Each row is a point on a tangle of strands that fork, close into loops and nearly touch. The rows are in no order.
Points whose rows are less than 51.6 apart are linked; no others are. Some points are linked to none.
pibo: [ 15  55  36  55   1  43  31  -2 -22 -25]
kop: [-44 -46 -34 -14   3  45 -26  38   7  36]
ledus: [ 55  -6  24 -21  12 -40   6  12 -23  34]
benoz: [-40 -14 -28 -35 -28  16  -6 -31  51   4]
lom: [ 21  36  -4  24  33  34 -22  19  16  -9]
susat: [ 20  15  15 -11 -30 -27  32 -48  28 -28]
miro: [-11  18 -33  -9   4  47 -19   6  34  13]
gifot: [ 52 -29  23 -28   2 -26  16   6  -3  26]
milen: [  5 -12  -5 -30 -19  18  15 -19  49   8]
Zep: [  3  55  20  48  -7  68  31   0  -1 -18]
gozos: [ 25  29  -1   6  -4   0  14 -22  13 -23]
lil: [-25 -83   8 -19 -16 -39  10   0 -14  -8]
Takud: [-54 -40 -21 -41 -29   1  -7 -32  48  -1]
Zede: [ 51  43  30  22  37 -15 -19  29 -23  17]
fofo: [ 34 -55  12 -26   9 -20   6  19  -9  26]
Puni: [-40 -54 -31  -2  14  28 -22  34  -8   6]
vos: [  2 -29   6 -43 -24  10  20 -21  58  14]
voker: [ 51  37  24   4   0 -28  18  -7 -18   4]
ruviv: [ 17  26  19   3 -38  -6  45 -46  24 -30]
selav: [46 52 34 41 25 27  2 27 -6 -3]
rafiz: [ 42   3  24 -16  26 -53  -9  22 -43  47]
fuf: [-31   7 -31 -30 -29  32  -8 -22  50  22]
nen: [ -2 -62  23 -41 -19 -41  12 -23  21  -2]
lal: [-57 -72 -22  11 -13  -7   0  28 -28 -24]
lebep: [-62 -62 -16 -34 -24  -8  -4 -25  31 -12]
tunuz: [ 26 -19  14  -6  31 -47 -21  31 -50  32]
gofa: [-11 -17  -2  -4  22 -71 -24  10 -65  11]
fem: [ 16  68  29  61  12  25   8   2 -20 -32]
Kuv: [  3  42  24  36 -29  34  55 -32 -10 -36]
Notez: [  4  16 -13 -12 -17  29  16 -20  42  -5]
Kiv: [-17 -44   0  -7   2 -71  -7   7 -59   4]
zar: [-12  10  -1  -3  31 -81 -29   7 -68  24]
Giled: [-16  61 -13  30 -16  51  13 -18  21 -25]
Gogim: [  6  39  17  24 -34  18  50 -41   8 -38]
mosor: [-55 -71 -15  23 -23 -23  11  37 -39 -28]
zil: [ 22  37   5  11  37 -50 -33   7 -38   2]
Suk: [ 15  17  -7  11  35 -38 -36   4 -28 -12]
bido: [  2 -60  17 -46 -18 -15  18 -18  39   8]
Vozel: [  8  43   5   2  37 -71 -32   7 -54  19]
bova: [-31 -27 -35 -20   2  48 -29  23  21  38]
Givu: [-11 -30 -23  13  40  -2 -39  26 -21 -12]
ner: [-19  60   0  32 -25  71  30 -14  15 -14]
lado: [ 56  46  35  30  25   6   2  28 -12  10]
senur: [  0  30 -21   9  20  49 -23  17  28   5]
vover: [ 30 -42   8 -12  26 -20  -9  29 -28  22]
fezo: [  7 -18 -13  -4  21 -40 -23  -4 -25 -12]
tes: [-51 -66 -30   8   1   9 -12  29 -21 -12]
zopuf: [ 22  10  -1 -11  -9 -23  11 -33  15 -21]
sapuf: [-26  36 -30 -17 -37  51  -3 -15  46  27]
Binu: [ 13  68   9  52  25  18 -14   2  -3 -35]
Fofan: [-15 -10 -31 -17   7  45 -22  16  29  26]
zes: [ -8 -61   5 -12  -2 -56   0   3 -40   1]
tuzat: [-17 -81  26 -34 -22 -52  14 -15  -1  -6]
bedo: [  2  35 -14   6 -14  29  15 -24  31 -22]
burip: [-18  52 -17   1 -35  69   8  -5  39  28]
Bura: [  4  62   0  44  21  49 -11  11  16 -20]

A tip is a point with one link. Name the tips that can be reached along the links from each point below, in the order of the rows.
Notez | Kuv, mosor, fezo
fuf | lebep, burip
lado | Zede, selav

A fork is a point with three links, a tip a point with one. Leave the first point through the second and follow the links. Name the first fork or tip that comes.
bova / kop | mosor
Kuv / Gogim | bedo
Vozel / zil | fezo
burip / sapuf | lebep
lebep / Takud | burip

Name the points in between on the shortest way along the links from the first point to the second, in order.
miro / Puni | Fofan > bova > kop
Kiv / tuzat | zes > lil
mosor / kop | lal > tes > Puni
Vozel / zes | zar > gofa > Kiv
susat / ner | zopuf > gozos > bedo > Giled
